The views of a scene show one set of named points, each view turned or mirrored, and shifted as a whole, with a little noise and some points left out.

Scene 1
View 1
Nagiv: 26; -14; 18; 26; -22; -19; -35; 24; 6; -20; 6; -2; -2; -24; -17; 0; -20; -8; 41; -1; -3; 38; 9; 9; -14; -16; -3; 8; 44; 3; 5; -24; -5; -57
toli: 23; -6; 18; 32; -3; -6; -32; 12; 11; -13; 1; 7; -4; -17; -17; 4; -12; -8; 26; -5; -2; 19; 3; 5; -14; -18; 2; -10; 33; -13; 4; -20; -4; -44
zanog: -5; 24; 8; -30; -9; -1; 19; 33; 12; 3; -19; 8; -3; 7; 20; -16; -19; 13; 9; 4; 25; 1; 1; -2; -24; 29; 10; 6; -40; 0; -6; 4; -1; 12
Sosu: -5; 35; 0; -39; -11; -10; 35; 46; 11; 3; -28; 13; -9; 10; 14; -26; -13; 9; 9; 7; 26; 7; 3; -7; -17; 32; 5; 19; -54; 7; 8; 19; 0; 1
tika: 11; -1; 12; -4; -27; -17; -15; 34; 7; -13; -4; -3; -3; -13; 0; -8; -22; 1; 32; 4; 4; 29; 4; 2; -17; 1; 4; 14; 12; 8; -3; -13; -6; -35
mezor: -1; 5; 21; -19; -27; -5; -9; 24; 10; -7; -4; 0; 6; -4; 18; -2; -24; 11; 20; -2; 11; 9; 3; -2; -28; 22; 9; -1; -3; 6; -21; -15; -7; 0
soru: 10; 16; 10; -11; -13; -8; 6; 35; 12; -2; -15; 6; -5; -6; 5; -11; -15; 4; 19; 2; 12; 13; 3; -5; -16; 9; 2; 8; -17; 1; 3; 1; -2; -17
tura: 7; 18; 9; -12; 0; -3; 13; 31; 12; 1; -18; 11; -12; 6; 8; -14; -13; 3; 9; -1; 15; 2; 4; 0; -14; 15; 4; 0; -23; -5; 3; 4; 0; -7
Keba: 27; 3; 2; 10; -23; -31; -11; 48; 2; -19; -6; -2; -6; -16; -23; -17; -8; -11; 37; 5; 5; 44; 9; 1; -5; -13; -4; 24; 13; 11; 22; 5; 7; -65
gep: 5; 0; 27; 2; -11; 3; -20; 8; 16; -9; -1; 8; 1; -12; 15; 4; -21; 8; 17; -8; 5; 3; 0; 2; -23; 11; 6; -15; 9; -9; -19; -19; -6; -5
Rala: -8; 16; 20; -29; -18; 1; 10; 21; 16; -2; -11; 5; 3; -2; 26; -6; -24; 15; 11; 0; 17; -2; 3; -4; -26; 31; 13; 0; -24; 0; -17; -5; -5; 12
Diref: 12; 14; 13; -2; -1; 0; 5; 27; 11; -1; -14; 15; -9; -3; 4; -7; -11; 1; 12; 0; 12; 5; 2; -3; -15; 8; 4; -4; -14; -8; 5; -1; -2; -14
seno: -6; 15; 16; -25; -14; 2; 7; 25; 14; 1; -16; 7; -1; 4; 22; -8; -23; 15; 13; 1; 18; 2; 3; -3; -26; 26; 8; -4; -22; 2; -17; -5; -4; 13
Bup: 17; 21; 10; 12; 19; 5; 9; 21; 11; 2; -18; 21; -16; -1; -13; -10; -3; -7; 6; -2; 12; 0; -2; 0; -10; -1; -2; -12; -21; -22; 11; 8; -1; -18
nozuz: 8; -11; 30; 1; -31; -6; -32; 14; 14; -12; 4; -2; 7; -16; 13; 7; -28; 5; 27; -6; 5; 17; 0; 4; -26; 8; 7; -4; 27; 3; -24; -30; -11; -14
saz: 14; 2; 14; 7; -10; -8; -11; 22; 11; -7; -5; 6; -5; -11; -4; -2; -16; -3; 22; -5; 7; 18; 7; 0; -15; 4; 2; -3; 12; -4; 0; -11; -2; -30
Foga: -3; -7; 37; -11; -33; 3; -30; 7; 16; -8; 4; -3; 11; -18; 30; 10; -33; 15; 25; -7; 2; 10; 3; -1; -31; 22; 17; -8; 21; 8; -39; -36; -14; 4
sanu: 30; -1; 28; 54; 35; 19; -35; -8; 19; -4; -3; 22; -15; -15; -28; 12; -2; -9; 10; -10; -4; -3; -3; 3; -10; -25; -1; -38; 31; -42; 8; -15; -6; -33
Gituk: -9; 13; 25; -31; -20; 3; 1; 22; 18; -1; -8; 3; 4; -2; 33; -5; -28; 19; 15; -3; 15; -1; 0; -2; -29; 37; 14; 0; -18; 2; -28; -13; -7; 23
tudu: 16; 8; 15; 13; 0; -2; -10; 21; 12; -4; -11; 12; -11; -7; -9; -5; -12; -5; 19; -2; 6; 11; 2; 1; -15; -5; 2; -6; 6; -11; 4; -6; -1; -28
View 2
Bup: 5; 1; 29; -11; 27; -7; 13; -11; 18; 26; -12; 2; -10; 2; -15; -38; -19; 12; 15; 6; 8; -20; -8; -7; 18; 29; -15; -9; -6; -18; -22; -3; 27; -14
mezor: 1; 15; -2; 13; -27; -21; -3; -15; 20; 10; -4; 40; -7; -11; 4; 6; -23; -10; -33; 12; 3; -6; -12; -28; 8; 5; 23; 5; -18; 21; -2; 25; 17; -2
nozuz: -27; 17; 2; 22; -28; -39; -13; -16; 28; 6; -20; 12; -4; -9; -3; -23; -11; -1; -29; 16; 9; -11; -27; -20; 8; 9; 21; -15; -21; 29; -21; 14; 23; 5
tika: 1; 21; 5; 1; -13; -33; 3; -28; 13; 17; -16; 10; -11; -11; -3; -2; -16; 14; -31; -1; 5; -23; -13; -19; 9; 5; 10; -4; -11; -1; -23; 10; 33; 9
tudu: -7; 9; 19; -3; 6; -24; 5; -18; 18; 22; -18; -2; -7; -2; -11; -32; -18; 14; -2; 6; 12; -20; -16; -11; 18; 17; -2; -7; -15; -10; -23; -2; 32; -6
Diref: 8; 8; 17; -8; 13; -10; 8; -12; 20; 24; -8; 11; -9; -3; -8; -24; -22; 3; 3; 6; 6; -17; -6; -16; 15; 19; -4; -4; -9; -9; -15; 4; 25; -11
tura: 16; 5; 20; -5; 8; -7; 11; -11; 16; 24; 0; 26; -11; -2; -5; -15; -26; -1; 5; 8; 6; -11; -3; -15; 17; 20; -7; 0; -9; -13; -8; 8; 18; -17
Gituk: 9; -1; 7; 15; -12; -2; -4; 2; 28; 7; 1; 45; -4; -8; 6; -8; -31; -25; -6; 24; 1; 6; -4; -19; 9; 19; 8; -2; -20; 28; 7; 19; 1; -22
Rala: 11; 2; 12; 10; -6; 0; 1; -1; 26; 17; 3; 43; -8; -5; 2; -8; -30; -19; -4; 20; 4; 0; -4; -22; 8; 17; 4; 0; -15; 14; 6; 18; 10; -19
Foga: -15; 15; 2; 19; -23; -26; -11; -8; 27; 8; -12; 31; -3; -8; -1; -12; -22; -10; -25; 20; 6; 0; -20; -23; 7; 9; 20; -5; -26; 31; -6; 21; 11; -5
zanog: 28; 2; 17; -2; 4; 11; 10; -3; 21; 21; 8; 42; -10; -3; 1; -4; -33; -18; 4; 12; -1; -3; 6; -17; 11; 20; -2; 9; -9; -2; 9; 14; 6; -26
sanu: -41; 7; 33; -3; 25; -42; -9; -13; 24; 17; -40; -35; 5; 7; -32; -76; -1; 24; 17; 14; 23; -28; -31; -1; 25; 33; -16; -36; -20; 5; -49; -15; 35; 4
toli: -30; 16; 13; 0; -2; -47; -5; -26; 16; 14; -32; -20; -3; -4; -18; -39; -4; 29; -16; 5; 16; -28; -28; -13; 16; 11; 6; -23; -17; 3; -43; -1; 39; 11
Keba: 4; 28; 5; -15; -8; -42; 9; -43; 6; 27; -16; -12; -20; -13; -11; -2; -13; 38; -37; -17; 12; -43; -12; -24; 11; -1; 7; 2; 0; -30; -36; -2; 50; 20
seno: 10; 3; 11; 8; -6; -2; 3; -1; 20; 17; 0; 40; -10; -4; 5; -11; -27; -18; -5; 16; 3; -2; -6; -18; 10; 18; 6; -1; -15; 11; 4; 17; 6; -17
Sosu: 42; 4; 17; -15; 10; 19; 21; -9; 17; 33; 15; 45; -18; -5; 3; 6; -35; -12; 6; 8; -2; -10; 14; -20; 9; 17; -9; 19; -2; -23; 5; 14; 14; -30
soru: 13; 8; 16; -9; 2; -13; 10; -18; 14; 24; -7; 15; -15; -7; -4; -9; -23; 3; -11; 3; 4; -18; -6; -20; 11; 12; 3; 4; -7; -10; -11; 7; 25; -10
saz: -9; 15; 10; 0; -2; -29; -1; -17; 16; 22; -16; 1; -9; -8; -11; -24; -14; 12; -15; 3; 12; -23; -16; -19; 13; 13; 6; -10; -11; -1; -25; 4; 29; 2
Nagiv: -28; 28; 3; 2; -17; -55; -5; -39; 15; 18; -31; -20; -8; -9; -14; -21; -1; 34; -40; -1; 15; -37; -27; -22; 12; 1; 15; -12; -14; 2; -43; 0; 43; 24
View 3
Diref: 3; -1; 10; 6; -1; 8; -8; -6; -4; 0; 11; 2; 3; 1; -17; 0; -13; 4; -7; 5; -7; 18; 18; 18; 9; -15; -2; -17; -4; 7; -3; 4; 10; -17
Rala: 19; -2; 27; 12; -11; 13; -4; -19; 2; 2; -5; -11; -12; 22; -28; 23; -31; 10; -10; 8; -16; 16; 9; 8; 16; -27; -18; -32; -9; 2; -11; 11; -6; 4
gep: 17; -16; 14; 2; 1; 26; -19; -1; -2; -8; 19; -17; 4; 29; -26; 16; -23; 2; -14; 7; -12; -12; 14; 22; 6; -27; 8; -5; -12; -13; 11; 2; -3; -1
Bup: -5; -6; 11; -4; 1; 2; 1; -11; -10; -2; 16; 19; 5; -7; -14; -12; 0; -1; -11; 2; -12; 22; 24; 25; 8; -15; 8; -8; 1; 6; 7; -1; 17; -30
soru: 3; 3; 6; 11; -2; 8; -16; -3; 5; 3; 4; -5; 3; 7; -16; 2; -24; 6; -9; 5; 2; 17; 20; 8; 10; -9; -5; -27; -6; 6; -17; 5; 4; -14
zanog: 10; 9; 27; 13; -18; -1; 3; -22; 0; 5; -9; -3; -17; 13; -25; 18; -27; 10; -9; 3; -12; 29; 13; 9; 16; -21; -22; -42; -2; 14; -20; 9; -6; -9
sanu: -2; -31; -5; -18; 17; 27; -15; 9; -23; -13; 45; 16; 24; 3; -20; -19; 10; -10; -14; 3; -14; -11; 23; 42; -5; -26; 42; 35; -6; -19; 49; -15; 29; -29
Sosu: 1; 16; 25; 19; -19; -8; 6; -24; 10; 9; -13; 3; -14; -4; -16; 9; -20; 12; -5; 5; -3; 37; 15; 5; 18; -7; -29; -52; 2; 27; -34; 13; 1; -11
Foga: 27; -7; 10; 15; -3; 31; -28; -2; 5; -1; 12; -30; 2; 39; -34; 25; -39; 3; -9; 11; -8; -14; 11; 7; 9; -23; -4; -17; -18; -14; 3; 7; -10; 11
Gituk: 26; 3; 33; 14; -13; 19; -10; -20; 3; 1; 0; -23; -13; 34; -34; 33; -36; 11; -12; 7; -18; 6; 5; 9; 15; -29; -17; -33; -11; -2; -9; 8; -17; 7
toli: -4; -13; -23; 9; 14; 17; -38; 19; 4; -5; 31; -5; 29; 1; -13; -18; -13; -8; -9; 9; 11; -7; 29; 18; 2; -4; 23; 4; -11; -4; 10; 0; 20; -25
tudu: 0; -9; -3; 2; 8; 13; -21; 5; 0; -2; 20; 1; 14; 5; -18; -8; -10; -1; -10; 6; -3; 4; 23; 19; 3; -15; 13; -4; -5; -2; 9; 0; 13; -18
saz: 8; -6; -8; 11; 6; 17; -28; 10; 3; -1; 19; -9; 13; 12; -21; -3; -21; 0; -10; 8; 2; 0; 22; 13; 7; -13; 7; -11; -10; -4; 4; 0; 7; -16
Nagiv: 2; -16; -31; 15; 20; 31; -55; 35; 17; 0; 32; -23; 38; 16; -15; -18; -30; -9; -11; 20; 22; -21; 30; 12; -1; -4; 26; 3; -16; -15; 11; -2; 11; -16
Keba: -13; -3; -33; 26; 12; 9; -50; 28; 22; 8; 23; -11; 30; -7; -1; -25; -23; -9; -10; 11; 34; 4; 34; 1; 3; 8; 12; -19; -8; 4; -11; 1; 17; -28
nozuz: 25; -13; 1; 12; 6; 36; -39; 12; 7; -4; 25; -34; 11; 37; -29; 14; -36; -3; -10; 13; -4; -23; 14; 10; 5; -28; 13; -8; -16; -20; 11; 3; -6; 6
View 4
sanu: -5; 56; 14; 13; -32; -18; 11; 32; -48; -10; -4; 29; 12; -7; 11; 2; 21; 19; -2; -31; -14; 8; -11; -10; -3; -33; 12; 7; 54; 30; -15; -18; -19; 7
nozuz: 23; 4; 4; 7; 20; 0; -4; -1; -8; 11; 28; -19; 14; -6; -32; -15; 0; 11; 20; 7; -19; 36; 4; -11; -5; -5; -25; 28; -13; 8; 7; -22; -9; -13
zanog: -2; -17; 1; -21; 23; 19; -31; 25; -13; 24; 6; -6; 4; 12; -11; 33; -36; 10; 11; 12; 2; 23; 31; -20; 19; 28; -13; 37; 3; 0; 16; 4; 2; -15
soru: 0; -4; 2; -14; 2; 7; -21; 28; -13; 4; 23; -12; 1; 15; -9; 23; -10; 6; 6; 9; -19; 25; 27; -13; 10; 4; -5; 23; 9; 17; 9; 0; -4; -8
tika: 9; 3; -1; 0; 0; -6; -6; 18; -12; -6; 39; -22; 1; 9; -18; -1; 8; 4; 12; 14; -31; 32; 19; -5; 0; -7; -13; 19; -3; 30; 2; -8; -11; -11
Nagiv: 14; 22; 3; 16; -14; -16; 11; 11; -18; -22; 46; -14; 1; -2; -16; -17; 37; 2; 7; 5; -46; 32; 7; 2; -15; -32; -10; 11; 7; 44; -8; -22; -18; -4
Sosu: -8; -30; -1; -31; 14; 21; -40; 35; -7; 13; 13; -15; -6; 26; -5; 45; -39; 5; 12; 22; -5; 22; 48; -19; 26; 34; -11; 31; 2; 7; 24; 17; 3; -16
Gituk: 16; -3; 7; -5; 32; 11; -23; 4; -12; 33; 3; -11; 15; 1; -28; 8; -30; 17; 19; 6; 2; 27; 10; -23; 7; 25; -23; 40; -1; -10; 12; -17; -3; -17
Keba: -2; 3; -6; 1; -17; -9; -4; 30; -10; -29; 53; -25; -11; 15; -7; 9; 29; -4; 0; 19; -54; 31; 31; 5; -2; -20; -3; 9; 3; 53; 0; -3; -8; -8
Foga: 25; 7; 4; 5; 23; 0; -6; 0; -9; 24; 19; -17; 18; -6; -35; -13; -9; 13; 19; 2; -12; 30; 2; -15; 3; 4; -24; 31; -5; 0; 10; -22; -5; -14
tura: -2; -3; 4; -17; 4; 8; -23; 33; -17; 8; 10; -3; -1; 16; -6; 28; -19; 8; 5; 8; -6; 19; 29; -17; 12; 15; -9; 23; 20; 11; 11; 4; -3; -10
Bup: -11; 13; 8; -12; -10; 1; -18; 41; -29; -3; 3; 10; -1; 11; 11; 32; -8; 9; 1; -3; -10; 12; 21; -15; 12; 1; 4; 18; 36; 23; 6; 3; -8; -5
Diref: 0; 6; 5; -9; -2; 3; -19; 31; -24; 3; 9; -3; 3; 12; -4; 22; -10; 7; 6; 3; -8; 18; 21; -15; 7; -1; -5; 21; 20; 18; 8; -1; -8; -6
saz: 7; 11; 3; 3; -1; -4; -5; 19; -18; -2; 23; -10; 1; 6; -11; 4; 6; 9; 7; 3; -23; 25; 15; -8; 0; -9; -9; 21; 14; 27; 3; -10; -9; -8
toli: 7; 31; 7; 13; -19; -16; 6; 20; -28; -13; 24; 0; 3; -3; -6; -10; 27; 8; -1; -7; -30; 23; 1; -4; -10; -28; 0; 10; 24; 34; -7; -17; -14; 0
gep: 6; 11; 4; -4; 13; 4; -14; 19; -22; 16; 6; 1; 10; 5; -14; 11; -15; 12; 10; -2; -5; 23; 7; -17; 8; 4; -11; 30; 16; 4; 5; -13; -5; -11
seno: 8; -6; 4; -11; 25; 12; -22; 14; -15; 27; 4; -7; 10; 8; -21; 15; -29; 14; 15; 7; 1; 27; 23; -21; 12; 19; -18; 35; 5; -2; 15; -6; 0; -12
mezor: 15; -4; 0; -3; 19; 4; -13; 12; -12; 17; 17; -15; 12; 1; -28; -2; -12; 13; 16; 10; -11; 30; 13; -17; 0; 8; -23; 31; -1; 5; 11; -14; -4; -11

Which points are out of place in each view (at most two, in the order of its rows)? Write - if all are in place.
view 1 -> Foga
view 2 -> mezor
view 3 -> toli
view 4 -> nozuz, gep
